Points, in no order, along strands that fork and pass close to each other.
In the rows, zero is written as 128.
Two points are linked if the straight distance between their rows is under 199. Some points are linked to none.
(1099): [147 158 126 152 117  92 135 155 140 171  98 109 148 150 147 135 121 109
 164 143 153 140 119 107 136 125 133 105 135 143 161 147 165 118 153 136
 153  57 139 142 156 136 140 141 181 142 150 126 126 115 110 142 166 170
 156 146]
(1125): [111 155 117 136 115 121 118  67 186 196 134 183 144 103 138  99 121 136
 156 138 122 100 139  94 159 126 119 101 155 164 177 167  99  97 179 143
 149  63 184  88 146 191 110  97 159 138  77 128 137  85  91 172 103 186
 164 133]
(376): [ 91 112  71 151 173 115 116 137 111 112 172 123 173 173 114 138 172 107
 215 101  90 112 166  95 140 137 172 142 155 151 119  51 112 116 173 101
 120 146 170 123 105 131 113  96 139 126  85 130 158 127 103 165 104 128
  76 157]
(458): [133 213 140 145 180  80 137 118 154 140 128 102 144  86 100 142 114 138
 120 105 124 151 160 126 132 119 172 110 186 144  89 160  70 114 119 189
 146  76 161  88 129 129 109 127 100 129 146 143 152  96 136 156 156 159
 109  92]
(811): [105 133  99 126 163 128 177  39 118 145 128 145 134 148  76 101 180 131
 152 127  76 134 143  75 144 105 157 180 184 143  88 101  95 109 124 125
 113 143 167 150 112 163  98 159 138 116  46 120 172 130 122 137  76 126
  95 169]
(604): [144  95 101 152 113 138 142 157 107 162 133  97 125 111 140 113 136 125
  83 109 152 111 121 141  83 136 154 167 164  95 111  78 156 129 136 134
  84  94  92 156  74 120 106  97 101  81 115 140 158 128 153  68  64  87
  91 190]
(800): [149 146 164 122 132 124 133  83 111 195  72 145  98 158 127  97 119 134
 114 165  98 165 121 124 141  74 156 104 132 124 121 140 143 143 135  76
 109  88 155 150 151 171 134 131 175 102 121 120 145  85  94 143  92 125
 124  70]
(833): [124 180 125 124 156  68 163  66 144 143 121 120 127 145  89 102 163 135
 152 135  68 145 125  87 134 105 168 134 186 133 117 132 108 113 145 139
 109  69 176 137 144 176  84 165 140 120  52 103 190 118 110 143  77 135
 114 116]
(938): [166 106 103 124 133 160 136 134  95 124  93 126 134 147 127 149 140 123
 125 134 133 141 167 107 156 118 124 150 119 136 145  96 125 102 102  95
 170 175 107 157 161  82 141 144 194 173 141 156  79 114 100 143 145 163
 116 146]
(1122): [117 199 118 155 151 126 133 149 152 109 122 123  97  92 114 135 122 165
  74 105  96 138 127 149 155 113 143 141 163  68  72 111  88 137  89 175
 161 189 129 116 116 105 113 159 129  66 167 150 142 147 138 128 154 125
  93 147]
(422): [114 138 178 102 181 138 128 155 100  48 149  86  97 155 123 133 108 188
  99  94 137 194 130 174 112 104 117  96  59 134 100 172 129 174 109 146
 127 216  99 111 158  77 156 133 115 186 177 165 117 151 162 109 178 105
 104  60]
(770): [108 126 155  96  83 107  82 237 155  70 149 140 144  94 170 200  58  92
 131 101 152  99 139 158 132 157 130 145 103  92 134 107 152 124 112 105
 104 163  90  98 108  95 152 129  79 176 172  84 102 168 147 121 178  96
 143 104]
(530): [121 120 123  95 125 143 114  72 167 147 114 208 133  87 154 132 111 112
 145 164 148 105 110 123 134 135 117 121 174 158 134 152 101 120 165 109
 111 104 164 119 121 163  89 135 123 139 115 104 110 110 117 138 108 150
 171 127]
(750): [132 105 103 155 101 113 123 107 153 141 102 154  87 163 110 105 159 124
 142 172 110 108 109 121  85 141 140 124 149 104 139 134 156 120 148 139
  90  64 142 126 124 150 124 146 137  87  72 108 164 134 151 112  96 129
 141 187]
(896): [122 105 103 176 146 181 146  44 125 129 161 120 149 112 115  96 154 123
 129 147 113 116  97 122 106 124 146 144 152 169  56  90 106 129 171 124
  60 131 153 137 100 160 101 102 107  73 110 127 142 131 125  97  98 103
 125 172]
(262): [123  84 152 130  88 143  92 147 158 110 133 158  60 145 150 111 104 125
 113 145 124 123  92 189  96 170 101 115 116  70 169 194 177 167 125 123
  74 100 112  91 117 126 133 124 109  68  96 109 148 163 168  86 107  66
 151 105]
(111): [140 108  93 159 121 109 163  64 105 137 147  85 152 120  89 124 176  97
 134 108 133  96 114  87 144 177  79 152 145 161 184 134 153  85 153 147
 133  86 117 131 127 164 128 136 109 143  61 114 150 112 109 121  61 134
 162 174]
(1127): [141 143 124 120 100  59 117 111 178 134 133 139 111 148 138 119  98 123
 185 122 155 106 133 113 129 176  97 131 139 112 189 206 159 133 130 178
 140  67 139 101 166 141 107 160 125 107  75 111 137 172 140 127 126 140
 171 143]
(959): [ 77 183 151 102 119 116 102 108 164 155 132 145  85 145  97 101 169 128
 150 153  91 129 131 138 139 122 104  67  84 119 167 219 125 126 120 179
 154 106 168  62 150 171 152 137 142 140 102 108 161 106 148 142 170 157
 155  88]
(653): [ 94 137 163 102 142 130 106 142 116 157 133 138 121 116 141 177 122 114
 121 110 146 140 174 142 185 125 121 119 125  90 149 146 134 139 107 118
 169 170 132 103 155 132 177 134 160 143 176 130 130 100 118 145 172 128
 139  81]
(76): [149  44 147 129 124 140 107  94 124 133 198 130 144  78 152 153  90 155
 145 103 202 130 144 150 145 138  84 131  91 175 130 187 142 146 129 140
 132 142  93 108 156 130 169  57 116 157 173 156 114 122 127 127 156  90
 176 103]
(644): [106 160 185  58 103 105 124 136 115 155  82 131 125 130  95 123 139 111
  68 140 122 130 156 116 116 101 122 126 120  84 142 147 138 140  88 120
 138 107 115 125 118 149 131 149  79 161 110  87 163 112 150 122  98 120
 123  80]
(270): [144 110  90 131  93 128 100 145 160 151 105 195 126  94 126 145  87 130
 136 147 182  76 147 102 139 112 157 138 147 128  78 100 114 112 114 129
 124 143 114 126 109 118 133 123 122 121 167 126 103 149 162 134 194 151
 124 229]
(480): [103 204 186  82 167  92 128 124 147 136 111 130 102 149 124 120 125 130
 147 142 131 163 114 154 132 109 132  68 105 147 141 219 131 162 139 148
 142 107 175  83 157 132 118 170 141 180 127 111 146 109 152 128 175 145
 146  48]
(887): [157  73 154 145  94 178 112  81 117  94 131 129  73 132 110 102  99 151
  98 129 131 156 107 170 106 158  85 128 100 100 131 183 134 161 106 132
  87 141  89 103 126 118 158 114 102  77 117 150 105 167 152 102 122  66
 133  96]
(221): [114  95 100 134 124  99 151  54 117 173 150 148 137 142 109 115 172 128
 159 109 153 112  99  93 186 132  75 123 123 169 192 136 170 106 196 104
 142 117 138 122 141 186 149 134 158 162  74 117 157  99  93 152  72 140
 173 156]
(832): [167  62 141 136 127 117 122  97 124 126 190 134  97 108 150 120  88 181
 138 103 175 132 105 175 144 128  91 126  86 130 126 181 156 168 142 138
 104 162  98 112 139 122 145  90 126  91 152 155 125 168 128 108 127  52
 150 104]
(1079): [ 93 199 146 164 102 142 131 164 142  89 119  63 143 137 122 129 115  74
 120 145 100  96  79 120 108 179 137 101 131 131  95 109 152 129 138 108
 110  90 129 145 102 159 141 169  76  78 157  90  97 139 137 111 180 129
 153 132]
(626): [102 139 107 151 124 147 129 173 113  87 172  67 176 106 170 163 115 100
 123 103 120  92 132 127 132 147 201 156 120 111  57  11 137 121 135  80
  79 175 118 152  88 121 133 135 100  92 183 125  77 147 112 101 155  99
 117 146]
(1072): [115 166 144 105 105 106 150 161 150  87  90 116  83 156 150 116 116 150
  95 114 143 151  59 136 115 148 120 124 125  76 123 172 163 188 100 122
 145 141 116 146 142 107 126 218 130  90 138 116 111 199 157  87 145 126
 146 103]
(707): [157  86 122 161 162 107 112 117 106 125 146 114 118 133 150 125 134 156
 155  88 123 174 127 148 126 153 104 126 141 129 175 169 123 147 132 160
 150  89 124 115 153  98 149 106 159 113 135 177 143 125 116 138 100 117
 121  76]
(396): [133  79 104  77 127 114 116  63 127 110  93 180 123 190 104 100 115 121
 179 146 146 116 126  99 109 130 128 110 118 172 145 135 152 150 162  66
  82 103 146 114 111 150 112 140 102 151  55 103 117 138 130 154  82 112
 127 146]
(894): [126 103  95 112 127 137 148 165 113  83 151  93 159 132 170 153 142  92
 136 111 110 104 104 141 145 157 160 159 135  93 111  31 163 140 154  61
  73 169 126 153  88 112  97 171 135 103 128 107  80 161  98  85  96  99
 123 132]
(467): [ 94 158 102 146 153  98 119 146 127 128 157 111 181 132  86 150 155  77
 201 115  85  97 193  72 128 153 162 159 182 153 124  67  99  69 125 144
 136  99 155 117 108 139 111 124 115 151  84 109 168 111 126 156 133 145
  92 173]
(632): [ 84 171 131 151 150 140 148  80 140 150 170 122 163  86  86 122 156  98
 144 120  62 107 178  94 143 141 157 198 196 128  97  86  73  72  87 168
 130 131 164 130  96 162  91 132 106 100  71 120 177 122 128 133 100 121
  98 167]
(175): [113 129 145  90 138  94 131  68 160 109 144 167 142 117 171 133  97 112
 166 127 154 104  84 139 164 142 102  99 126 165 169 162 145 154 202  78
  88 115 173 107 128 171  81 143 104 136  99  82 106 145  96 153  97 101
 188  86]
(13): [146 101 149  78 106 146 108 192 109  98 138 122 120 118 136 156  85 156
  85 113 160 148 167 157 127  80 121 141  41 109 103 116 142 124 102 119
 128 219  58 125 139  90 168  94 103 203 188 130 105 132 131 125 159  94
 103 111]
(1044): [ 90 146 157 115  80 116  89 218 186  95 118 151  67 148 150 122 102 136
  89 141 110 129  73 168  84 160 105 122 130  44 145 163 184 171  99 115
 124 118 109 104 117 111 134 178 113  77 116  86 167 184 185  88 136 101
 151 103]
(180): [148  93  84  91 149 139 142  96 117 104 127 146 159 149 109  94 147 139
 163 119 117 111 146 111 114 127  97 142 119 199 164 125  90 111 128 143
 162 137 131 133 108 108  74  84  86 183  76 134 115 121 116 160  49 142
  91 158]
(319): [ 88 161 125 212 152 178 146 100 137 177 178  97 197  98 146  95 174 119
 142 136  82 138 115 100 111 118 157 150 180 181 106  94  89  94 160 150
 142  71 180 167 133 161 108  98 180 108 116 140 180  89  99 121 117 166
 121 139]
(1147): [137 160 153 177 119 123 137  89 110 226 118 112 145 115 164  91  95 135
 101 121 143 138 126 125 155  90 158 115 143 123 124 121 137 139 170  98
 126  74 150 169 133 198 141  70 154  70 138 148 138  89  79 142  92 133
 127  97]
(684): [106 113 167 136 139 183  83 146 128  62 152 126 116 131 124 167 103 122
 150 129 137 161 184 148 130 164 109 104  89 162 133 175 110 131  77 134
 141 169 100  87 182  95 181 100 132 198 171 153  99 108 143 143 207 133
 157  60]
(263): [147 112 139  78  99  92 121 151 139 141 106 162 110 155 147 152  66 142
 167 125 186 125 157 128 175 108 142 131  86  93 129 150 178 172 115  81
 133 182 123 129 151 106 153 147 181 119 150 123  91 190 142 128 192 110
 134 137]
(1020): [134  76  95 122 142 129 107 196 116  72 129 173 110 106 127 173 153 149
 104 104 143 147 135 124 107 135 126 151 168 100 109  75  92 123 104 142
 125 178  94 125 121  66 139 159 138 171 155 149 133 140 159 113 144 131
 102 147]
(4): [147 163 139 115 112 101 137 129 161 177 119 152 127 119  85 125 133 121
 153 214  78 101 141 107 129  75 153 138 139 120  91  65 152  90 127 102
  76 107 159 142 120 155  76 156 146 134 102  81 178 107 121 122 114 112
 124 159]
(253): [141  82  92 137 106 161 128 183 117 121 130 140 124  68 149 154 149 141
  67 124 142 128  94 138  91 131 129 185 181  84  93  67 119 109 114 131
 100 137  79 155  87  91 117 141 125 127 154 142 144 130 151  65  96 114
 105 174]
(795): [162  99 125 139  87 133 111 232 142  85 100 139 103 135 117 179 107 133
 127 158 115 168 116 146 104 142 114 118  82 102 127  82 146 123  97  86
  83 165  99 108 147  68 179 169 204 159 162 119  91 144 143 122 198 118
 126 110]
(379): [ 65 186 164 112 123 129  98 148 135 152 144 130 127 145 132 128 139  92
 134 131 100 101 152 153 168 135 121  81  99  94 176 161 130 137 129 139
 180 140 161  88 124 164 150 123 127 104 134 104 135 110 127 160 164 136
 136  81]
(397): [ 88 161 156 116 121 147 143  95 121 170 110 149  97 141 135 109 151 122
  77 167  97 117  84 145 141  93 163 108 140  74  94 115 143 158 143  87
 109 135 160 157 120 190 124 159 135  59 129  94 155 118 119 117 105 115
 143 104]
(678): [106 125  93  97 193  77 136 173 100  97 132 130 151 170 131 136 161 122
 171 100 127 131 132 118 123 107 181 109 139 134 101  68 114 160 166 113
 120 151 161 140 103 103 103 141 114 148 130 122 148 138 133 142 128 126
  83 123]
(52): [106 197 145  89 166  62 143 126 151 148 109 149 122 144 136 113 154 134
 137 141 114 135 107 129 125  99 162  79 150 126 141 157 116 148 168 145
 131  84 193 121 138 155  80 165 129 148 106  98 177 111 128 142 114 155
 128  81]
(542): [123 166 115 137  90 160 125 134 146 160 100 133 142  98 115 110  93 125
 109 152 135  91 160  93 106  93 186 162 146 124  39  76 105 106  84 134
 121 139 117 159  89 132 105 121 107  85 155 129 105 146 151 115 167 141
  94 218]
(1088): [132 175 180  98 133  88 158 121  83 169 140  89 151  83 107 131 158 123
  64 111 125 121 144 126 150 106 120 125 136 124 160 120 111 109 111 153
 139 107 122 146 123 158 104 126  88 164 113 121 163  82 108 133  57 113
 109  52]
(1003): [170 137 143  96 148 137 132 102 119 153  76 154 127 129 133 133  91 134
 132 160 131 165 138 134 131  72 153 119 108 160  93 133 120 127 131  76
 108 121 144 138 135 110 121 111 151 168 160 138 100  96 101 149 135 132
 109  82]
(637): [179  69  85 149 128 166 137 138 108 109 142 121 160 128 152 149 129 128
 151 141 121 129 131 120 133 133 117 156 115 160 130  60 138 100 148  81
 120 148 107 151 129  88 111 105 169 150 138 151  83 104  67 133 101 130
 123 142]
(980): [131 125 108  77 169 123 131 170 123  97 108 164 140 126 156 156 130 124
 150 149 144 148 105 142 107  91 174  99 109 163  80  89 108 143 160  87
  95 156 154 143 117  96 111 132 128 198 180 114 110 112 127 123 161 142
 106 106]
(21): [142 130 141 144 127  95 155 115 103 103 152  64 156 118 145 139 133 103
 115  86 153 108 104 133 125 182  91 138 126 137 177 150 150 124 152 153
 124  86 112 136 120 138 110 130  68 125 111 118 120 133 118 111  82 103
 152 105]
(383): [142 121 113 171 145 188 146  50 111  88  95  95 146 154 109  95 140 118
 118 130 107 154 110 105 111 146 124 123 138 180 103 152  90 137 124 127
 141 107 139 142 130 130 141 122 125 104 119 152  80 127 120 140 139 166
 135 128]
(552): [126  81 109 122  93 102 130  63 145 185 114 175  63 153 113  79 172 166
 117 165 131  93 112 127 116 113 118 113 105  97 179 160 174 120 139 136
 114  99 127 142 151 178 127 129 138 104  41 110 181 121 139 125  39 111
 147 190]
(1007): [113 102 128 100 169 185 140  61  73 122 123 133 161  99 132 124 142 115
  91 111 134 138 151 106 104 113 152 157 159 176  80 108  64 122 113 103
 130 139 120 157 100 135 116  92  68 158 140 153 105  95 122 138  90 131
 101 106]
(92): [150  83 143 158 122 167  99 183 125  54 149 130 100 145 113 171 118 161
 127 130 125 189 139 156 108 164  97 112  80 123 136 127 119 129  98 132
 115 172  87 103 178  58 172 136 189 162 165 169  97 131 146 132 184 113
 134  78]
(81): [119 128 125 114 159 150 131 192 113  36 145  75 130 151 130 133 113 164
  87  85 147 143 144 162 105  98 152  97  40 142  75  92 110 143 118 150
 124 227  83 137 139  76 152  94  62 189 198 151  83 136 139 127 175 132
 111 117]
(737): [151  50 119 124 118 122 124 114  96  99 106 162 106 133  45 175 137 106
 117 142 144 133 161  93 122 154 113 155 139 149 110  90 121  96 106  85
  75 149  93  98 118 105 175 166 113 179  99 118 125 127 163 142 150 104
 136 146]
(838): [180 127 137 143 124 122 167 107  85 155  82  73 106 179  97  65 153 158
  98 137 112 163 102 114 101  90 106 114  86 133 148 142 152 136 112 157
 146 101 103 173 145 124 142 124 144 118 124 154 129 123 125 121  91 136
 110 137]
(322): [165  82  82 137 131 146 161 165 113 102 185  83 154 129 146 120 161 135
 149 138 101 110  92 143 120 128 117 153 107 129 121  31 150 116 165 110
  85 173 115 158 106  96  73 121 137 126 117 132 112 131  84  95  58 106
 110 148]
(424): [147  85 122  59 130 148 134 100  91  75  86 135 148 174 112 103 123 111
 152 122 137 123 139 111 110 137 117 129 104 165 155 127 123 148 114  99
 120 146 113 141 112 105 108 140  77 178  86 121  77 146 123 129  85 123
 110 124]
(578): [144 158 117 136 138 109 123 145 150  63 130 110 114 136 101 131 106 142
 133 120 105 119 144 143 144 134 129 110 108 104 100 120 106 139 104 158
 123 181 131  86 121  90 116 143 101  95 140 137  93 180 123 148 171 117
 109 138]
(725): [146 100 148 141  59 150  92 208 133 200 103 150 100 102 152 150  88 128
 100 151 151 130 131 162 104 113 101 145 110  78 149 129 169 114  89 114
 127 111  73 126 128 123 183  92 155 105 176 130 143 108 145 117 156 113
 136 147]
(296): [154  87 105 123  90 121 104 189 135 160 133 158 127 116 154 132  99 136
 133 139 199 102 128 145 110  95 115 124  91 128 127 118 150 130 134 135
 130 140  95 132 116 110 147  80 127 137 173 133 125 134 146 127 173 122
 139 190]
(326): [161 103 137 164 117 192 144  92  96  99 100  99  89 144  91  82 151 154
  73 140  90 169  89 141  92 136  87 123 101 129 119 155 109 138  91 148
 136 136  91 139 129 108 153 118 116  93 131 169 111 127 142 114 110 127
 118 113]
(381): [131 143 145 101 126  54 160 174 118  92 128  72 118 129 158 138 117 137
 100  68 178 129  82 126 110 149 105 147 115 103 145 156 168 157 130 155
 136 129  94 145 128  99 117 180  85 137 141 121 126 196 148  84 117 100
 148 109]
(107): [134 158 150  95 137 146 126 147 122 165  84 135 119 113 130 154 131 131
 109 137 160 149 170 129 162  98 109 131 117 126 155 163 125 104  87 137
 194 167 117 125 167  96 147 151 177 209 157 143 113  89 128 121 168 176
 126 122]
(483): [166 112 149  60 144 162 113 113 117 117  77 169 120 127 171 102  80 161
 132 135 132 179 109 155  88  97 126 115 116 155 129 172 106 162 112  95
 123 101 124 143 131  86  99 115 123 166 154 150  88 124 128 127 101 118
  94  40]
(446): [138  84  96 167 139 147 128 136 108 107 132 125 117 158 175 124 158 143
 141 117 136 151  69 155 123 150 106 114 117 117 164 135 147 165 166 130
 144 133 134 146 142 106 142 142 189  85 148 155 107 147 114 114 133 141
 139 136]
(84): [111 158 129 146 147 182 129 167 127 132 144 127 117 107 148 114 184 138
  93 165  71 127  82 176 120 106 101  99 113 110 133 106  97 117 146 158
 165 163 145 147 126 128  99 110 144 117 165 136 153  89 112 118 113 152
 111 112]
(115): [117 149 137 130 136 110 126 130 141  95 138 113 112 127 110 120 133 144
 130 119 160 124 127 130 138 127  97  93  90 137 125 187 121 146 114 196
 157 168 122  93 145 128 143 132  99 137 143 130 122 162 158 127 190 131
 153 147]
(1136): [114 202 172  93 102  91 144 166 125 161  88  92 139 147  75 123 141  96
  99 180  83 110 163  98 116  89 148 122 119 105 118  82 152 100 104 112
 114 100 138 149 121 156 112 166 109 156 113  73 172 103 136 129 124 133
 108 124]
(170): [124 252 174 134 135  82 163 150 130 165 135  85 149  61 110 141 133 134
  60 119 124 118 132 125 152 112 149 126 166 113 115 126 100 100 104 171
 153  97 137 141 126 152  92 159 105 140 145 125 153  91 131 124 118 146
 111  82]
(712): [145 143  88 157 136  63 147 102 126 168 107 112 144 174 101 115 144 131
 163 108 154 138 136  65 136 117 152 130 169 153 133 142 139 113 153 149
 159  54 137 139 145 146 148 145 163 123  93 135 154 124 124 152 139 174
 121 195]
(484): [129 149 134 169 143 196 131 144 126 152 146 126 152  76 160 139 154 116
 116 165  72 132 113 138 117 128 131 153 172 138 112  83  93  85 122 126
 136 116 144 167 132 116  87 116 168 131 156 143 136  78  95 113 109 147
 118 101]
(941): [146  92 113 209 123 182 110  91 135  79 119 114 113 138 102 139 111 119
 127 129 110 154 113 140 111 190 135 112 151 137  84 130  99 142 121 107
  95 102 126  99 132 106 187 125 129  55 153 158  74 135 142 139 192 128
 136 106]
(765): [154 164 107 158 115 164 138  86 171 165  95 152 144 125 135  96  99 127
 136 166 107 120 148  86 148 115 135 155 173 144 127 141 103  85 112 139
 188  97 148 146 142 127  91 131 184 104  99 154  97 120  96 153 130 205
 132 184]
(159): [108 186 178 112  96  86 144 183 128 191 160 131 121  86 154 135 131 132
  62 153 153  84  91 165 155  83 125  99  93  90 151 118 158 123 152 130
 138 137 129 152 121 169 116 132 124 118 170  90 158 108 131 122 135 113
 156 111]
(822): [ 89  62 115  92 131 135 101  73 117 156 156 183 141 135 134 140 150 117
 192  99 179 112 145 106 191 149  75 117 117 170 198 173 145 132 164 107
 166 156 142 100 155 165 176 113 161 174  91 124 125 115 114 155 129 137
 180 133]
(208): [106 175 110 143 151 129 163 187 134  98 158  83 140 116 117 124 195 141
 106 124  46 114 123 157 132 129  95 138 118  96 154  86  90  95 110 207
 178 189 136 143 117 124  79 118 120 118 125 127 160 128 123 122  89 149
  98 164]
(465): [ 94  72 129  91 118 155  67 191 131  87 140 189 133  98 167 183 111 102
 112 102 150 121 145 167 111 160 133 142 162  91 124 121  98 144 114 117
 115 153 102 102 101 103 147 115  72 161 159 114 132 134 161 117 145 104
 117 100]
(477): [143  95 125 136 110 128 151  61  94 166 116 115  94 170 130  51 149 164
  96 117 153 124  98 139 114 111  98 115  76 115 174 172 164 152 133 163
 144 121  98 164 132 159 141 102 121  78  95 144 143 141 131 111  58 117
 135 174]
(114): [131 130 142  72 168 170 110 171 105  85  96 125 121 156 149 105 122 153
 113 110 118 178 129 160  92 109 136 105 100 133 123 153  91 171  99 133
 162 169 120 137 134  69 123 116 111 171 161 156 101 123 139 119 128 139
  70  70]
(607): [128  82  99 114 139 174 119 106 110  94 137 160 141  93  99 134 148 111
 114 128 119 100 176 106 116 136 113 169 160 166 122 118  61  87  86 153
 147 157 107 111 100 103 109  92  65 172 102 144 120 108 141 151 103 142
 117 166]
(981): [112 153 100 119 153  90 158 177 136  47 137  88 107 168  86 127 184 142
 122 104  66 124 134 149 146 138  98 122  89  91 160 107 108 131 105 194
 160 217 135 107 125 111 114 149 112 115 101 123 140 176 144 140 127 132
 105 172]
(814): [124 114  94 172 147 117 122 133 122 124 158 111 123 115 122 141 193 142
 136 100  82 129 143 144 141 156  91 142 136  97 195 141 102  98 112 198
 183 134 123 108 139 101 135  97 148 106 114 156 165 123 117 148  90 137
 113 145]
(1069): [ 97 111 132 127 112 157  97 118 147 168 109 192 115 111 132 126 150  96
 129 181 113 114 111 125  79 132 149 119 179 139 113 123 107 114 142 117
  92  54 153 119  92 162 128 117 119 117 120 107 159  88 157 120 124 145
 137 144]
(1073): [112 168 118 144 127 136 146 132 115 170  96 121 103 142 137 114 154 143
  95 125 122 145 106 120 135 112 151 137 173  71 105 115 128 141 119 136
 166 127 137 169 126 141 130 167 166  55 150 142 148 132 127 117 133 147
 121 163]
(1109): [162 190 129 158 118 136 141 104 181 173 130 138 131  83 111 101  94 145
 139 185  87 105 137 107 131  83 173 158 157 121  52  82 115  88 104 144
  99 121 157 152 117 141  58 132 146  86 117 128 140 134 111 118 125 126
 108 175]
(222): [124 221 151 171 108  94 161 150 145 125 136  64 170 134 150 130 110  90
 133 146 126  96  80 112 146 148 139 102 110 135 134 121 168 115 181 117
 131  79 159 161 129 160  99 160 139  97 143  99  95 138  94 129 163 155
 169 126]
(307): [137 144  97 180 108 119 136  68 164 198 129 147 129 117 132  87 145 146
 137 129  89 115 135  95 157 134 116 143 175 126 187 167 106  80 134 175
 180  58 145 117 153 160 116 103 184  88  61 149 159 108 100 151  72 186
 145 170]
(158): [ 96  93  99 164 176 166 138  47  68 145 152 106 185 128 129 121 158 114
 118  69 132 128 178  91 143 144 151 164 171 171 121 102  84 120 134 118
 168 133 133 143 113 156 150  60 112 112 112 168 126  92  94 164  85 148
 113 140]
(495): [108 124 123 182  96 198  96 162 124 100 112  99 114 152 138 129 117  84
 118 136  96 124 111 149 105 206 139 123 143  94 114 106 147 144 110  85
 102 105 111 123  92 124 165 133 116  44 148 130  93 128 141 110 154 115
 126 121]
(50): [141  86 151 108  96  98 102 115 162 145 140 157  99 137 144 140  59 108
 182 127 181 110 141 142 121 180 108 131 129 118 173 197 191 160 136 113
  85  78 125  87 138 139 142 116 121 102  98 106 111 166 148 119 127  89
 170 126]
(1077): [149 162  92 174 164  60 138 121 139 130 123  78 161 150  99 116 119 136
 159  93 138 143 160  99 106 125 166 121 163 163  91 132 102 131 136 181
 143  55 153 119 128 131 136 104 106  97 132 144 148 136 136 161 161 157
  98 160]
(732): [132 102 146 133 123 159 102 108 144  88 147 124 142  96 132 142  83 141
 140 112 200 137 153 133 127 139 109 106  83 190 100 201 118 147  94 159
 155 158  91 108 167 101 171  90 113 188 180 157  90 145 160 123 223 148
 169 124]
(273): [145  86 139  52 114 106 115 188 138  66 158 144 142 118 167 160  62 135
 139  98 153 122 137 171 125 108 154 133  58 119 107 112 146 153 130  75
  85 185  96 108 102  78 130 110  71 177 165 104  76 174 124 127 151  73
 111  76]
(406): [126  55 128  84 102  95 115 130 128 174 164 184 120 133 143 165  91 134
 208 109 222 114 147 118 186 135  99 138 110 141 166 169 186 159 138  86
 150 170 118 121 157 144 168 114 185 156 130 122 130 157 143 130 160 111
 163 154]
(173): [153 105 147 131  94 123 105 177 132 120  83 143 103 125  74 187 114 101
 122 168 123 144 154 102 118 133 108 140 129 134 125 108 140  86  85 105
  98 114  98  99 140 102 186 164 156 185 147 107 129 112 156 141 196 138
 142 140]
(56): [129 103 108 208 137 163 140  69  98 194 143  91 189 123 155 113 110 118
 120  96 145 134 158 100 147 128 157 164 174 139 107  92 134 120 166  83
 140  90 136 158 123 154 156  65 154  63 128 173 125 104  80 139 100 138
 122 152]
(421): [113 136 173  80 155  72 135 109 121 112 155 120 154 146 167 145  84 111
 176  99 185 118 106 130 157 131 122  99  81 174 156 179 169 170 176  96
 121 134 148 122 139 149 127 135 109 161 134 106  93 165 113 141 156  99
 179  68]

Follow the links from the first point to the second, and from the first to the third. Name the last point that the two ways share.
(770), (795), (180): (800)
(1073), (477), (941): (326)
(1088), (421), (1127): (326)
(253), (832), (938): (1003)
(1020), (814), (833): (1003)
(208), (158), (379): (800)

A fork is a point with three links, a tip a point with one. Leave the first point through the second and follow the links. Name the first fork or tip that comes.
(1077), (458): (725)
(107), (653): (1003)
(1109), (4): (326)
(632), (811): (626)
(114), (422): (604)
(263), (406): (262)
